A landscape with many valleys, sampled at points; each row gives a point and its height.
A ball rolls from a point to the lowest of its 4 nearest points, and stops where none of them is lower. Distance is the straight distance between rows; heights are no part of it.
k_690 height 369: [ 87  91  79  84 108  98  76  50 129]
k_293 height 60: [119 100 139  91 100  86  90 130  83]
k_708 height 442: [ 82 111  77 120  93 111 135 103 107]
k_422 height 334: [ 85  97  94 119  92  93 135 124 106]
k_345 height 658: [ 87 110  63 112 108 116 106  63 115]
k_834 height 403: [ 81 104  83 126  88 102 135 121 108]
k_737 height 119: [114  98 136 100 102  77  75 139  76]
k_990 height 246: [112  94 117  86  95  98 114 106 102]
k_4 height 180: [103  83 123 104  90  82 109 132  94]
k_116 height 213: [123  99 123  66 108 103  92  86  96]
k_156 height 254: [114  92 111  68 106 106  94  70 108]
k_404 height 316: [122  93 119  60 109 104  75  68 103]
k_53 height 345: [104  89 116  98  91  89 120 117 101]
k_994 height 187: [129 106 131  65 109 103  84  93  88]
k_37 height 746: [ 93 121  46 143  91 144  95  83  83]
k_54 height 139: [123 102 137  76 102  96  92 112  88]
k_924 height 130: [ 92  65 106 120  89  65 103 143  86]
k_143 height 709: [102 114  44 145  82 147  80  82  76]
k_225 height 62: [111  95 112  83 100  98 115  96 107]
k_318 height 462: [117 142 142  77 130  94  58 131  79]
k_761 height 466: [ 82 116  72 137  90 113 136 117 100]
k_308 height 512: [113  88 109  60 108 101  71  57 113]
k_839 height 401: [ 93  98 100 107  90  96 132 109 109]
k_704 height 565: [ 85 117  60 126 100 128 115  78 104]
k_873 height 248: [ 96  85 113 109  88  80 119 126 101]
k_248 height 682: [ 77 106  64 110 110 111  73  50 124]
k_559 height 197: [ 74  72  84 134  86  68 119 144  95]
k_254 height 327: [125 131 141  68 122 107  65 111  82]
k_400 height 661: [ 87 121  47 137  98 137  91  73  94]
k_245 height 431: [116 136 142  82 124  92  61 132  80]
k_421 height 675: [ 85 116  50 134  99 131  80  67 101]
k_180 height 291: [105  94  96  74 110 102  93  61 116]
k_645 height 429: [ 91 104  87 109  97 106 130  94 109]
k_763 height 629: [100  85 100  65 109  90  56  51 128]
k_288 height 228: [131 111 129  57 117 108  65  83  89]
k_257 height 579: [ 74  98  77 137  84  94 133 135 103]
k_838 height 315: [104  94 100  78 104 105 108  72 110]
k_336 height 45: [106  80 126 108  96  71  84 142  80]
k_27 height 147: [ 83  62  94 125  90  64 107 141  87]
k_820 height 131: [ 85  85  99 118  85  84 123 131 101]
k_506 height 280: [109  90 125  94  92  87 110 118  96]
k_744 height 106: [ 96  74 115 112  87  70 105 137  91]
k_344 height 124: [110  91 134  97  94  81  92 135  84]
k_221 height 153: [116  96 132  85  97  90  98 116  93]
k_463 height 473: [ 95  97  95  95  99 107 125  87 113]
k_733 height 336: [101  96 104  92  96 101 125  97 107]
k_131 height 834: [ 86 101  75 100 107 110  98  58 120]
k_875 height 677: [ 80 111  57 123 107 121  80  59 110]
k_331 height 320: [104  88  95  71 109  98  82  55 122]
k_569 height 241: [115  94 112  72 102 104 102  77 106]
k_961 height 317: [ 76  82  87 128  84  77 126 139 101]
k_680 height 464: [ 78  93  88 127  86  88 134 130 104]
k_394 height 218: [130 115 137  64 115 106  73  98  86]
k_64 height 111: [119 102 134  83 102  94  91 121  87]
k_907 height 531: [ 83  96  74  95 109 105  83  52 126]
k_547 height 710: [ 90 126  55 140  91 134 118  99  92]
k_629 height 659: [ 92 103  81  99 105 110 115  73 115]
k_365 height 414: [120 124 142  86 115  93  70 130  77]
k_414 height 474: [ 86 114  69 123  99 121 128  95 105]

Two balls start at each pair of points below. Name the first point that both come to, or write none.
k_873 and k_53 => k_744
k_994 and k_506 => k_293
k_400 and k_331 => k_225
k_156 and k_763 => k_569
k_875 and k_708 => none
k_834 and k_257 => k_820

For each start below, name the point where the ball stops.
k_318 => k_293
k_143 => k_225
k_288 => k_293
k_37 => k_225
k_680 => k_820
k_761 => k_820
k_180 => k_225
k_245 => k_293

Call two points neighbours if one is among the 4 nearest of the other. Go from one point of each pair to the other, from neighbour to neighbour, staying as low as possible. Name the highest point that can't be avoided.
k_293 and k_225 => k_569
k_820 and k_336 => k_559
k_336 and k_293 => k_737
